A landscape with many peaks, sampled at points; each row gives a point and its height.
From any point a climber takes the steepest step (rise divided by distance) to one of its 2 nearest points. It stops when none of these is higher. Distance is the straight distance between rows; heights are no part of it.
Mit (h 0.88): [ 84 139  91 112 122  86  61 150 171 214 138  98 127 159 126 123 155 135
  94 141 141 130 202 122 166]
manup (h 4.71): [130 125 184 141 133 124 184 132 100  80 118 136 147 141 118  85  80 141
 141 125 105  85 119 111  85]
voke (h 4.26): [109 111 134 117 113 107 143 105  82  74  92 139 132 134 126  72  82  96
 160 121 134  89  61 145  85]
pep (h 3.87): [119 141 123 141 193 156  90 140 145 148 134 119 102 158 175 207 192 136
 125 116 138 142 216 130 174]
Vakiz (h 2.68): [143 138 161 161 157 147 151 145 139 122 138 123 113 151 151 145 119 127
 130 112 108 122 152 109 138]
ludav (h 4.74): [142 106 101 114  95 117 124 144 108 133 117 146 141  95 123 176 137  94
  75 117 133 187  63 180 169]
fezu (h 4.92): [125 129 177 152 129 139 176 115  96  86 108 150 189 163 117 103  76 161
 144 116 108 117 162 115  74]
suz (h 2.70): [118 112 120  53  81  77 116 133 108 132 151 120 105 130  71 108 146 177
  77 140 115  70 139 135 150]
moge (h 3.92): [149 130 148 125 136 100 124 177 128 162 158 106 134 159 130 147 123 114
  67 125 122 127 141 124 195]
Ribal (h 3.45): [131 142 130 168 159 122 115 149 182 159 145 127 138 132 121 145 171 163
 107 140 121 163 186  90 148]
sibu (h 0.76): [ 91 130  99  91 108  79  78 162 135 215 146  97 120 154 117 101 131 116
  83 144 135 118 159 130 176]
gibi (h 5.89): [102 136  71 154 146 119  88 102 119 128  99 129 181 152 131  88 105  70
 204 120 171 156 132 138  87]
rorat (h 5.65): [ 90 159  83 152 139 129  64 105 132 121 110 131 169 157 108  79 110 100
 199 110 161 125 143 110  69]
defe (h 2.08): [125 139 125 114 174 131  99 129 148 149 130 103  47 123 158  90 155  87
 175 141 127  86 134  99 102]
sem (h 6.03): [148 146 181  95 125 118 107 159 157 151 168 133  70 115 109 112 159 191
  96 165  99 119 129  62 170]
Mogo (h 1.33): [ 97 159  85 136 101  97  65 113 159 135 149 128 143 144  93  60 132 129
 169 136 151  92 151  93 111]
Kufo (h 4.06): [121 127 148 151 113 213 179 114 118 105  90 150 147 133 177 170  91 138
 133 108 141 154 117 142 114]
rilo (h 5.36): [118 147 147 131 113 116 147 107 124  86 118 158 165 141  87 105 125 194
 130 120 120 110 209 115  78]
duz (h 3.86): [153 137 119 158 143 139 119 142 148 156 158 127 166 130 130 200 154 129
  81 120 149 195 173 141 195]
Guso (h 3.83): [146 109 157 137 118 197 165 114 109  87 126 139 138  97 119 188 107 139
 101 112 128 162  67 134 181]
Dut (h 1.34): [105 147  98 104  91 159  96 105 149 121 118 143  64  88 130 144 163 120
 153 113 124 115 112 157  84]
laneg (h 1.06): [104 162 121 138 127 136  83 143 167 146 137 132 104 138 135 156 171 149
 138 118 121 126 187 119 128]
pel (h 2.36): [111 107 120  90  86  84 135 118  69  87  99 155 136 140 118  97 105 128
 125  99 142  80 121 180 116]
bunid (h 3.37): [155 127 153 187 211 191 176 119 159 151 128 113 150 126 165 187 132 145
 137 130 143 153 157 101 144]
tagi (h 4.59): [107 137  96 116 158 116  78 152 107 152 119 109  88 165 161 120 140  74
 167 111 118 100 170 137 131]
rog (h 4.91): [162 119 134 144 155 182 159 138  93 124 121 133 121 127 178 184 111  77
 120 111 152 155  85 166 191]
sugud (h 4.63): [124 146 183 128 133 128 116 160 139 116 142 122  97 173 145 123 133 173
 116 115 102  86 191  85 146]
kiti (h 6.40): [167 130 145 178 166 130 157 139 128 142 135 115 172 149 159 165 113 105
 103 124 136 161 159 129 153]
zosin (h 4.19): [129 122 141 113 112  71 114 177 119 155 153 108 155 178 117 114 100 119
  77 122 120 112 171 128 163]
roso (h 5.79): [103 110 104 104  66 148 162 117  78  77  86 163 134 120 173 157 112 114
  98 124 154 197  85 194 129]
Sares (h 3.80): [142  96 130  95 107  67 183  92  50  76  78 144 178 144  90  81 106 136
 107 135 131 112 105 182 117]
vak (h 1.89): [116 129 150 147 127 111 126 144 100  93 116 127 157 169 116  81  82 105
 162 114 123 114 149 118  90]
Liga (h 5.41): [ 98 138  73 145  96 110  82  93 138 106 115 137 166 133  97  78  97 108
 182 122 154 122 108 123  82]
zene (h 5.05): [145 108  90 130 113  86 126 150 132 162 128 131 151  98 130 147 142  82
  95 127 138 169  69 170 163]
teb (h 0.30): [124 111 113 151 159 119 144 130 102 135  95 129 118 117 167 115 119  49
 159 130 137 141  55 168 123]
tav (h 4.88): [114 131 126 121  95  70  93 140 158 155 157 126 163 156  79  65 123 181
 101 160 137 104 184  71 142]
valaz (h 5.91): [127 147 103 110 140 134  92 117 188 164 154 122  69  70 105 126 189 141
 136 154 128 135 108 104 128]
Tef (h 1.69): [122 117  81 136 185 135 114 126 131 158 123 121 112  92 167 154 181  93
 163 124 152 149 131 169 124]
Fime (h 4.89): [134 100 137 169 162 144 193 108 130 141  89 130 148 108 160 120 103  90
 154 144 129 154  42 131  97]
dor (h 3.62): [143 131 156 113 129 122 102 166 120 151 171 123 108 154 118 181 132 135
  66 110 119 124 148 121 224]
mas (h 3.81): [ 98 127  79 125  99 103  96 103 122 126  94 123 109 122 143 100 118  68
 170 111 143 114  73 159 102]
Revat (h 3.71): [137 103 106  84  96  63 147  86  77  86 111 131 169 139  66  67 124 147
 115 128 138  85 123 159 116]
Zofe (h 5.78): [100 118 120 106  70 150 156  93  88  80  83 169 133 101 132 144 139 171
 125 106 134 142 124 166  91]
vuf (h 2.61): [165 119 200 113 126 170 177 128  88  76 160 127 105 123 110 156 113 172
  95 111 112  85 114 121 157]
Pavob (h 6.19): [127  76 139 113  98 139 214  82  79  81  80 150 164 106 126 136 115 171
  97 161 133 165  49 140 103]
duri (h 2.41): [129 105  92 146 229 115 124 125 150 163 147 105 103  92 155 107 180 105
 187 163 149 111 135 122 105]
buge (h 4.05): [147 102 140 139 119 193 165 105 131 106 132 143 148  70 106 193 122 156
 106 128 114 185  43 117 142]
nup (h 3.17): [124 128 129 124  97 137 163  86 152  90 115 138 143  71  81 107 143 187
 154 149 119 114 108 119  46]
zumup (h 4.39): [ 93 134 137 104 113  62  81 172 117 164 138 107 159 204 118  82 102 137
  88 134 122 104 206 113 157]
Zoke (h 5.75): [134 115 141 140 109  94 161 101  98  84 118 150 212 144  76  70  90 157
 131 134 129 141 150 133  75]
Kuno (h 2.57): [ 94 129 107  49  71  95  89 136 124 147 148 118  86 138  85  85 140 158
 104 136 132  55 141 118 144]
lirit (h 2.90): [155 141 157 139 188 182 110 123 173 147 171 126  84 102 122 183 167 163
 117 157 117 167 134  86 194]
faf (h 5.32): [140 130 111  98 102 116 107 123 179 139 158 120  75  59  91 114 170 137
 126 146 112 124  60 112 115]
nenob (h 2.12): [125 126 137  80  90 114 111 168  88 137 145 134 104 151 125 165 131 114
  81  98 115  99 123 168 187]
sis (h 0.98): [110 154 110 128 114 101  94 150 161 168 136 122 133 148 121 134 150 133
 109 124 132 127 184 125 139]
Kope (h 2.45): [ 98 125 121 109  78 117 125 129  80  97  85 156 133 142 152 118 101 100
 134  98 134 124 118 169  95]
tum (h 4.41): [146 104 111 103  79  98 124 158 104 142 141 132 165 127 112 178 114 103
  51 118 138 173 112 194 179]
zel (h 2.72): [147 138 138 152 204 141 130 137 185 167 167 118  87  91 125 148 190 159
 134 171 122 157 124  91 156]
tet (h 4.72): [129 154 117 133 136  94  95 127 174 156 150 102 103 132 113  42 135 142
 164 174 130  99 134  46 116]
nokov (h 4.03): [137 103 151 106  96 125 178 122  71  74 106 144 137 126 134 129 110 142
 110 115 122 114  94 164 124]
sib (h 5.33): [111 134 125 131  85  87 116 140 130 121 134 141 183 148 104 115 114 145
 104 111 129 138 203 138 111]
tusuz (h 2.82): [146 120 109 168 115 140 164 123 138 142 104 143 191 111 152 149 107 110
 106 125 137 207 121 159 117]
munel (h 5.64): [105 118  54 142 143  87  82 113 120 152 105 126 183 144 147 103 118  61
 168 120 169 160 146 167 105]
Mupe (h 2.53): [110 120 113 143 100 130 133 115  94  99  88 157 165 149 152 112  93  94
 142 118 136 169 125 169  93]
Fula (h 6.93): [151 139 160 166 127 116 144 156 138 129 139 118 171 171 140 152 102 138
  93 114 118 143 189 119 156]
foz (h 3.63): [155 133 132 175 182 142 134 141 171 168 160 122 151 130 136 178 175 147
 108 132 131 174 163 120 169]
zafi (h 2.74): [119 132 140 170 159 151 159 110 161 137 111 129 146 117 132 103 103 125
 189 142 117 138 119  95  62]
tas (h 5.55): [127 143 135 141 129 210 155  99 153 122 103 151  92  95 144 182 128 153
 151 118 122 140 112 124  91]
koz (h 2.62): [125 124  88 145 101 107 124 117 119 121  99 145 199 139 160 109  83  92
 136 128 150 212 139 175  99]
Sif (h 3.09): [130 151 158 113 104 188 124 123 145  95 157 158 120 103  86 192 154 195
  93 110 108 147 150 121 163]
natad (h 5.13): [101 154 162 159 134 147 141 123 134  97 117 147 157 163 114  98 101 158
 154 120 110 116 194 101  72]
zur (h 3.01): [129 146 145 111 103 151 141 114 165 100 133 134  98  87  98 114 148 171
 134 138 107 107 111 100  80]
zisef (h 4.58): [154 136 131 150 145 141 143 136 155 153 154 119 113  88 105 155 162 136
 119 136 106 157  94 118 155]
vegu (h 1.73): [120 139 124 166 176 152 131 133 111 128 101 120 141 169 178 143 101  94
 170 112 121 141 176 131  99]
vib (h 3.89): [135 100 148 108 107 105 190 109  62  69  93 152 175 149 130  94  87 131
 117 127 136 133 105 171  96]
nal (h 5.43): [138 138  95 147 153 124 121 119 184 171 152 116 104  75 110 115 178 122
 152 151 128 139  97 101 107]
vav (h 4.04): [134  97 125  93  68  65 139 133  81 120 122 133 207 159 110 118  85 114
  68 122 134 144 149 196 128]
Gefo (h 3.33): [106 127 116 123  86 173 152  88 152  94  94 160 121  70 112 132 141 164
 152 126 116 133  93 130  58]
Felob (h 5.48): [111 118 110  98  68 112 139  93 112  84 105 145 133  97  95 110 153 168
 127 118 128 112 122 155  93]
Nila (h 5.10): [114 105 116  75  62 120 130 118  76  91  97 157 108 109 136 149 133 120
 104  97 140 126  81 192 126]
nafef (h 4.90): [121 146 179 156 136 141 146 143 129  92 130 132 132 174 134 120 109 168
 128 118 100 102 202  92 110]
vamaz (h 2.92): [152 111 116 175 136 162 198 106 144 143  93 141 183  97 155 153 109 128
 116 143 141 216  82 150 112]
mumot (h 3.29): [141 141 153 113 203 151  78 146 144 158 159 123  71 153 155 175 186 155
 107 147 124 133 169 100 211]
Nimi (h 2.88): [121 141 122 169 135 122 127 120 158 136 117 133 162 126 103  89 121 127
 175 125 127 138 142 103  77]
vilem (h 5.90): [133  88 148 141 108 148 220  93 113 100  87 149 168 106 138 127  89 164
 118 145 125 160  58 118  83]
tefot (h 1.27): [100 141  50 126 116  93  47 111 141 146 153 119 163 161  96  65 102  90
 178 134 166  96 132 106 112]
Sisan (h 4.83): [139 143 152 112 142 190 113 115 173 124 167 140  68  77  97 170 163 153
 121 140 102 152  91 104 138]
suzod (h 3.06): [151 108 171  83 107 109 146 153  81 109 171 123 138 145  91 149 129 169
  55 111 119 101 147 140 205]
Memug (h 5.58): [109  99 141 146 112 140 188  92 124  97  75 145 142 101 139 104  85 132
 149 147 137 144  33 120  62]
gumol (h 2.87): [138 139 146 168 169 118 147 152 137 151 133 110 129 140 134 109 123 112
 145 140 112 123 136 100 113]
nasut (h 4.75): [133 152 144  89 160 126  70 146 155 170 141 114  41 139 156 117 169 138
 132 162 120 107 155  85 154]
tid (h 3.28): [122 152 143 114 104 161 109 136 133 111 140 143 110 124 127 185 150 167
 106  96 113 122 161 131 149]
Rap (h 4.00): [ 95 146  88 125 117 141  91 100 126 123  93 130  91 128 159 110 121  81
 183 107 136 103 118 149  76]
boki (h 5.99): [121 144 105 145 154 203 134 105 159 150 110 150 118  92 154 197 162 134
 158 124 134 169 120 149 106]
baf (h 4.40): [157 114 103 169 181 103 167 126 154 161 124 108 142  89 132 116 141  84
 144 147 124 159  61 127 124]
Dipe (h 5.14): [140 146 139 129 138 189 130 114 187 135 131 136  80  78 120 163 165 153
 144 139 105 140 100 109  90]
dipa (h 6.16): [120 106 127 101  78 188 184  82  90  74  93 171 149  98 118 179 141 194
  97 121 131 163 117 154 114]
Pef (h 5.53): [126 129 131 114  98  90 149 107 115 100 128 144 200 145  71 103 122 186
 105 119 129 136 210 142  94]
Nof (h 2.86): [138 150 168 107 113 155 131 136 154 106 158 137  81 108 106 135 146 181
 117 136 104 106 132 105 117]
big (h 0.23): [141 121 139 144 167 121 143 151  94 123  96 116 121 149 175 110  86  56
 159 124 113 115  94 143 120]
butas (h 2.71): [161 134 192 104 129 153 160 125 122  84 167 135 105 121  98 142 140 197
  97 131  97  90 136  94 149]
mav (h 1.64): [118 148 116 159 161 118 110 139 131 143 115 124 134 169 156 136 128 102
 145 115 126 141 191 134 126]
kel (h 6.60): [120  86 147 114  88 194 210  82  89  75  88 161 154 112 143 171 112 183
 105 136 148 170  70 143 116]
velef (h 2.16): [117 145 139 106 102  96 104 142 135 136 145 120  98 141 116  79 133 139
 143 132 113  87 147 104 123]
pekoz (h 4.97): [ 96 111  79 108 207  85  72 155 100 163 118  93 112 170 156 110 145  70
 173 129 142 106 179 130 130]
nupa (h 4.16): [142 132 128 142  97 153 118 131 125 130 142 140 178 131 122 208 120 141
  67 103 144 193 175 160 186]
ber (h 1.21): [ 89 137  62 119 109  79  49 125 115 162 136  98 152 172 107  69  93  71
 151 126 151  87 135 137 137]
per (h 0.54): [ 93 120 103  91  90  77  90 150 108 158 131 114 126 164 112  94 106 105
 111 112 127  85 146 144 140]
duni (h 6.01): [137 126 111 145 131  72 114 157 151 178 146 111 152 138 110  93 124 100
 115 140 130 135 134 117 149]
kino (h 5.25): [153 105 121 146 182 163 161 136  89 135  98 124 121 129 200 175 120  74
 144 134 148 150 106 176 155]
Los (h 4.01): [151 143 145 121 204 167 125 132 149 149 155 115  56 113 151 156 162 125
 155 151 110 121 126 105 139]
kada (h 2.89): [129 108 152  73  94  83 129 160  94 147 159 125 130 137  83 132 138 155
  49 124 114  86 131 141 185]
Roku (h 5.93): [168 118 122 176 186 163 162 131 134 146 133 114 161 121 172 187 138 100
 123 130 161 188 135 155 167]
gepi (h 1.56): [103 152 115 149 153  93  79 148 152 143 123 117 150 186 141 109 124 117
 151 123 132 135 217 104 118]
Pil (h 4.67): [153 106 131  90 102 105 146  92 131  87 137 108  99  81  58  81 161 171
 130 154 115  76  73 105  91]
pediv (h 5.40): [132 154 145  75 117 118  79 152 156 166 167 122  62 121 123 124 165 163
 101 148 109 114 131  93 176]
lef (h 6.11): [133  99 120 121  84 113 174 132  91  85  92 153 167 133 166 137  96 101
  88 146 157 194  70 186 132]
zofo (h 2.81): [140 130 143 132  82 127 147 126 123 102 147 145 188 129  92 180 144 193
  66 112 134 161 190 146 152]
kivep (h 2.56): [131 119 111 155 219 126 125 135 169 166 155 112 113  91 145 130 196 135
 164 164 138 142 145 107 130]
lepo (h 1.57): [114 137  82 115 152 113  88 131 150 182 138 114 101 107 139 143 175 105
 150 133 142 125 135 141 137]
tis (h 4.52): [146 120 153  94 116 162 118 117 140 102 163 143  95  68  67 173 161 175
 104 137  91 149  70 110 143]
zopa (h 5.47): [141 117  91 128 135  74 122 159 140 183 153 116 127 112 113 122 150  89
 102 132 137 138 101 145 163]
Dapi (h 2.42): [101 121 104  62  71  94 104 107 101 102 132 139 105 134  78  81 134 143
 132 122 141  48 136 145 112]
Vegi (h 3.30): [149 129 179 103 117 150 129 150 101 106 172 135 108 130  99 180 125 151
  73 106 118 119 125 125 211]
Vogok (h 4.38): [121 169 163 162 145 194 131 123 165 120 121 133 107 134 163 176 145 167
 145 117 119 127 200 100 101]
reke (h 5.44): [114 119 108 105  85 138 131 134  83 110  86 162 119 129 171 167 118  96
 113  98 139 161  94 197 145]
resil (h 6.45): [155 105 141 123  96 124 173 144  76  95 109 145 170 139 165 151  79  91
  81 120 139 168  97 190 159]
pipuf (h 1.49): [ 89 156 125 130 141 100  58 149 165 155 123 121 122 182 132  83 150 149
 153 152 136 111 210  75 122]
seso (h 1.24): [ 95 165 102 104  83 145  87 117 159 124 122 147  82 112 114 127 164 152
 144 115 129 106 167 132  92]
Funo (h 3.61): [136  97 130 112  93  60 149 126 101 100 123 128 168 122  77  78 115 131
 100 132 132  95 106 151 121]
Sedu (h 4.23): [117 117 145 125 105 138 161 119  97  90  94 139 110 110 150 136  97 123
 130 110 112 125  60 154 106]
sanos (h 2.55): [136 134 166 135 127 163 151 136 117 105 129 130  88 128 149 154 122 135
 132 108 105  98 112 132 117]
Zevin (h 5.00): [143 119 116 160 125 111 153 124 181 141 149 113 128  78  96  91 143 135
 139 151 106 142  71  91  99]
gagav (h 5.21): [ 99 129  80 123  68 110 114  89 121  99 104 146 159 106 101  86 120 133
 153 116 141 119 119 143  78]
tupe (h 4.33): [144 112 156 150 138 239 202 102 119 125  95 139 136 125 188 183  84 131
 145 126 144 141  80 117 131]
bepit (h 4.25): [143 118 132 121 112 174 140 100 147 104 124 149 120  55  82 176 154 160
 114 124 110 174  50 122 118]
Naliv (h 5.74): [134 112 139 139 118  68 142 130  98  91 127 127 195 155  89  55  70 104
 136 132 138 120  90 124  99]
fifut (h 3.08): [157 132 168 115 224 183  84 135 147 149 178 113  74 122 152 192 178 147
 132 154 125 147 143  95 207]
nizu (h 4.65): [151 107 102 156 132  85 142 129 160 155 142 109 138  92 109  85 133  93
 133 152 127 135  61 109 128]
zinu (h 3.56): [148 140 161 166 211 180 140 133 162 133 142 104 115 142 173 180 161 162
 130 135 132 137 183  85 165]
gare (h 4.61): [ 91 141 147  88 104  65  82 148 130 155 140 114 135 185  99  54 102 170
 111 160 128  81 194  75 155]
keliz (h 4.87): [153 110 156 114  97 105 161 135 119 108 148 141 145 105  74 124 146 181
  80 129 114 121 129 113 140]
zir (h 0.16): [146 130 167 145 162 150 160 154  88 113 110 110  91 159 177 140  93  71
 147 107 101  89 118 127 128]
tib (h 2.85): [135 148 151 153 139 150 157 116 172 133 135 123 110 105 115 118 124 144
 151 138 104 119 114  86  81]
Bufa (h 4.14): [109 160 128 154 172 185 109 134 148 126 120 126 100 150 174 190 160 137
 151 109 132 132 209 124 133]
dabor (h 1.41): [ 86 154  97 113 114  96  49 134 159 161 144 118 125 164 111  60 125 148
 149 160 147  87 178  68 128]
meb (h 4.48): [120 114 176 122 132 124 162 124  87  83  97 132 114 140 134  88  83 111
 155 117 104  78  83 129  87]
vode (h 1.13): [ 87 127  94 112 141  66  65 159 113 180 133  87 144 192 125  76  95  75
 128 132 141  88 172 116 154]
tegor (h 1.45): [111 155  98 114 131 148  89 133 146 149 123 132  70 114 152 145 166 101
 164 116 128 124 130 141 111]
vif (h 3.57): [116 145 135 105 187 144  67 151 144 155 136 105  63 164 191 178 187 153
 124 141 127 120 202 112 190]
Gil (h 6.50): [145 134 163 176 144 105 145 156 118 116 127 120 182 174 136 115  85 111
 122 121 115 141 185 113 128]
luri (h 0.63): [ 82 126 122  72  87  91  80 166 108 180 145 112  98 161 117 117 126 130
  77 123 121  78 156 146 168]
Tilo (h 5.95): [150 106 160 148 125  84 175 126  89  92 120 135 217 153 107  69  65 119
 114 135 129 148 122 141  97]
lutov (h 4.62): [167 103 131 173 182 132 191 136 128 150 111 117 149 110 154 136 110  77
 137 148 134 164  60 136 129]
Kun (h 1.05): [105 128 113 123 169  66  86 177 106 165 120  90 156 207 139 100  98  63
 130 128 133 117 191 135 155]
zal (h 1.15): [ 95 170 137 100  90 138  82 133 178 130 130 149  98 131 119 146 170 174
 129 120 125 116 198 113 117]
gutu (h 3.74): [126 111 109 117  83  54 122 147 131 167 147 113 203 146  97 118  95 113
  67 123 136 154 160 157 147]
Lale (h 4.95): [142 110 124  83  86 105 124 101 139 104 146 120  85  66  71 112 168 156
 107 135 109 111  42 116 115]
lenel (h 4.02): [151 142 200 114 142 200 132 131 138 101 174 119  77 137 125 182 129 170
 105 113 109 106 144  87 178]
depe (h 2.40): [129 136 159 113 129 158 130 123 146 113 123 125  58 114 140 127 129 121
 143 120 102  87  99 127  92]
Vifa (h 3.59): [102 117  50 106 142  89  67 120 141 184 147  96  95 133 132  89 152  71
 162 150 159  90 122 134 143]
lusi (h 3.90): [113 138  68 114 151  97  52 117 155 170 146  99 103 153 126  68 130 101
 176 162 153  80 127  86 137]
Rovop (h 0.36): [134 111 115 154 123  89 143 125 114 136 106 121 138 112 138  91 100  60
 143 138 133 134  49 151 129]
Satut (h 2.27): [120 115 129  78  85  95 130 149  73 104 121 132 118 144 115 126 112 121
  91  97 120  79 131 176 144]
feda (h 5.51): [154 138 168  92 106  98 119 148 152 142 171 122  82  94  96  81 161 183
 110 174 108 103 107  68 128]
genar (h 2.93): [148 136 145 126  91 176 153 110 118  87 134 160 162 104  95 185 147 205
  87 110 117 153 155 133 135]
Kune (h 3.77): [151 155 191 150 171 193 136 134 159 124 152 105  90 144 152 161 139 170
 121 130 116 126 153  67 169]
Let (h 3.25): [120 154 125 162 167 101 103 141 183 166 136 115 121 134 131 102 165 156
 146 164 116 137 180  79 126]
lugi (h 4.42): [129 117 123 111  98 111 144  78 145  77 129 122 121  95  63  55 124 161
 154 156 127  78  81  95  69]
kunat (h 4.47): [118 124 126 122 117 152 143 121 106 115  92 141  78 108 170 155 122  96
 137 110 128 142  40 173 117]
Ked (h 5.12): [143 145 159 124 130  96 117 144 171 145 161 118  89 127 112  60 150 160
 130 174 112 103 120  52 124]
Mol (h 3.78): [152 143 163 134 181 205 128 119 140 129 151 128  73 115 146 189 138 126
 139 123 111 140 105 124 153]
rurug (h 5.57): [153 116 131 154 212 181 142 132 121 146 150 117 127 112 158 200 159 110
 137 128 153 161 119 147 182]
vof (h 3.66): [114 151 134 146 106 187 124 127 109 106  94 146 119 146 170 177 124 130
 150  87 124 117 186 151 108]
vupu (h 4.18): [149 105 123 107  71  88 137 140 100 116 116 144 194 124 125 146  98 129
  61 114 133 175 129 186 143]
kamum (h 2.25): [136 136 136 119 158 158 114 109 156 135 135 106  44 108 148  99 144 109
 167 150 111  91  98  96  74]
zuv (h 1.92): [124 122 114 126 218 128 111 139 123 144 129 103  68 145 175 115 158 102
 178 141 118  98 162 102 110]
sila (h 1.95): [117 144 111 101 118 128  96 147 111 150 124 135  79 143 152 175 143  98
 111  88 119 110 131 172 160]
Benog (h 2.04): [110 131 132 104 102  84 103 136 108 106 145 121 111 155  91  50 108 124
 155 130 125  49 124 100 116]
Vadut (h 4.98): [162 114 158 161 159 216 193 111 115 140 126 117 170 123 171 194  99 112
 118 119 168 174 102 128 179]
Koriv (h 3.60): [116 123  59 124 131  92  87 117 137 152 116 112 103 122 143  95 136  61
 172 126 151 100  90 153 130]
neke (h 1.81): [113 143 129 157 161 136 112 145  91 111  96 130 170 184 152 105  79  86
 179 101 128 140 169 130  82]
rufa (h 1.96): [116 126 140 114 102  91 132 126  98  90 121 125 145 154  95  66  96 127
 154 110 125  77 128 126  85]
kez (h 3.58): [146 136 165 133 146 216 150 120 116 110 142 126  97 106 137 198 117 127
 117 103 125 146  90 132 178]
pom (h 2.29): [119 127 132  93  87 102 108 127 124 113 134 138  89 119 102 109 146 139
 127 108 116  87 122 138 116]
Dak (h 4.34): [151 144 176 112 164 144 106 144 144 153 158 118  46 132 150 121 157 126
 128 153 103 105 130  83 153]
nakiz (h 4.31): [147 157 194 111 142 165 119 146 116 114 158 123  60 161 152 151 128 160
 103 111 109  91 157  95 170]
lor (h 5.23): [145 115 106 141 176 169 122 118 118 144 131 140 116  95 145 204 156  99
 127 118 132 178  95 171 178]
bine (h 5.20): [131 112 150 158 143 141 180 107 145 127 102 125 121  99 131 105  91 110
 154 135 115 135  48 108  82]
fugu (h 6.39): [119 132 104 163 180 184 130 111 150 140 104 137 121 107 181 182 161 120
 172 119 133 159 163 150  99]
getaf (h 4.29): [129 144 106 122 185  89  77 128 154 167 156 100  89 146 141  43 143 115
 183 181 145  90 140  54 120]
sodet (h 3.51): [102 137 104 144 107 150 136 100 160 118  93 141 120  89 121 114 128 130
 177 126 127 130 105 127  60]
kodis (h 5.60): [134 100 110 164 211 169 155 131 101 151 110 123 142 120 199 168 130  90
 165 133 146 148 142 157 121]
piri (h 0.48): [117 119 114 116  96  74 115 145 104 133 122 129 146 142 113  99  95  88
 114 115 121 117 123 154 124]
tezuf (h 4.64): [122 161 161 165 133 153 133 135 160 110 128 129 136 164 140 164 139 176
 114 106 110 139 217 101 132]
buler (h 4.81): [111 116 104  97  79 119 112 114 114 106 100 141  79  88 132 155 143 116
 123 101 133 134  50 173 121]
puz (h 5.34): [107 118  61 137 178 100  74 132 110 156 116 114 147 147 153 123 135  67
 180 119 146 131 179 163 113]
lele (h 4.80): [126 116 120  91  68 145 127 122  87 100 121 167 127  99 117 185 138 145
  94  99 118 141 105 179 146]
Bag (h 3.85): [117 129 145 132 105 181 162 115  92  84 102 156 127 136 165 163  93 146
 135  99 127 124 145 151  96]
Tig (h 6.17): [146 127 158 149 127 102 152 145  96  96 120 133 221 183 128  98  56 114
 123 116 124 156 163 140 106]
lerel (h 4.43): [126 109 106  94  88  78 103 130 137 137 147 107  85 100  87  76 136 125
 114 138 128  79  70 116 143]
lop (h 3.04): [129 139 106 172 161 105 127 129 166 159 138 116 142 130 115  88 146 113
 165 149 127 132 145 100 108]
nul (h 4.79): [134 125  92 115 103  82  94 139 159 171 163 105  94 116  96  69 148 124
 115 165 134  91  86  94 150]
gapep (h 3.05): [143 117 137 164 160 194 189 118 149 152 106 139 148  92 156 173 117 127
 136 137 132 181  71 120 118]
zaf (h 3.48): [114 156 136 133 105 147 111 144 119 112 116 143 105 159 161 166 128 135
 122  87 113 104 192 136 141]
tapi (h 5.56): [129 122  95 142 121  54 101 144 158 175 162 107 164 139  84  55 125 116
 126 157 146 126 133  87 138]
mebil (h 3.76): [ 99 148  82 130 110 141  92  84 165 119 112 125  94 100 128  90 129 105
 200 127 142  96 100 122  58]
Bilot (h 4.12): [120 121 129 135 119 110 138 106 140 102 131 120 129 111  98  59  98 115
 166 134 127  95  76 104  79]
Nure (h 5.69): [165 116 154 157 109 152 169 144 104 103 135 121 174 139 151 180  96 120
  75 106 141 169 130 149 177]
Zat (h 5.11): [115 132 123 127  80  73 109 137 158 142 142 131 168 130  83  99 137 169
  93 128 126 121 179 109 127]
Nemi (h 1.79): [130 118 104 131 209 150 114 136 119 149 125 107  86 116 189 157 173  95
 174 133 127 118 148 150 134]
lura (h 3.21): [149 129 133 193 179 172 184 115 169 150 134 124 150 106 133 165 134 141
 131 142 125 168 117 106 115]
bulu (h 3.88): [105 103  99  87  74  54 111 139 102 156 137 112 188 149  84  97  89 117
  77 122 144 121 157 172 131]
Befo (h 4.66): [156 115 150 168 187 205 196 110 114 144 113 114 140 127 191 182 101 104
 154 128 152 153 108 123 145]
Bik (h 2.69): [136 128 100 158 121 109 124 125 142 151 112 140 194 125 157 142 110  95
 121 130 142 199 159 177 120]
temip (h 4.30): [102 144 113 115 130 113  88 133 117 137 118 116  98 156 144  92 112  82
 182 109 126  85 141 122 102]
fep (h 4.08): [121 130 103 125  91  92 105 108 144 116 139 110 104 106 103  67 124 100
 158 137 135  81  63 106 108]
gugo (h 4.86): [143 137 110 133 162 159 108 130 152 149 154 135  95  97 121 183 177 126
 125 129 107 163 108 137 163]
Rali (h 6.06): [173 117 150 131  93 120 154 153  88 115 129 124 188 158 157 164  80  95
  80 115 142 168 142 182 172]
vite (h 4.49): [140 124 122 115  83 165 131 127 105  99 132 160 156 106 120 195 133 147
  84  99 135 181 125 163 177]
zorik (h 4.60): [152 134 150 140 120 129 153 148 136 124 155 129 137 113 101 152 138 153
  89 123 113 133 113 114 154]
roz (h 5.96): [120 125 121 162 202 188 156 115 129 140  87 124 127 120 194 167 124 100
 182 132 138 136 138 134  82]
nafiz (h 5.31): [176 120 159 158 122 195 185 121 115 108 137 118 187 125 144 192  93 130
  96 124 165 196 119 133 179]
nud (h 5.19): [128 128  88 131 105  76  91 131 156 152 164 103 141 124  87  37 118 120
 138 159 140  93  97  78 136]
mir (h 0.10): [140 130 175 126 127 124 150 162  69  97 125 122 115 174 161 132  83  93
 120 105 103  78 130 134 150]
fodil (h 0.42): [142 112 123 149  99  88 154 131 105 122 114 137 165 118 121 102  99  91
 116 126 126 148  84 151 112]
Ponu (h 5.15): [138 124 142 103  97  83 133 136 150 132 155 127 123 104  70  82 159 183
  99 149 109 104 134  90 131]
fabi (h 5.54): [125 108 117 120  96 112 171  69 101  72  96 149 194 112  75  73 113 170
 145 138 136 126 115 137  57]

For each start below, name the point where the climber stops.
kez | fugu
dabor | Pef
Dapi | Pef
genar | resil
teb | lop
vuf | Pef
seso | lop

Call two points neighbours if one is among the 2 nearest of the other. Go from one point of each pair to the other, from neighbour to neighbour, staying as high as possible. Name the lowest point that can't be avoided.
valaz / gibi | baf
sem / Fula | zisef
kel / gibi | gagav
kel / duni | fep
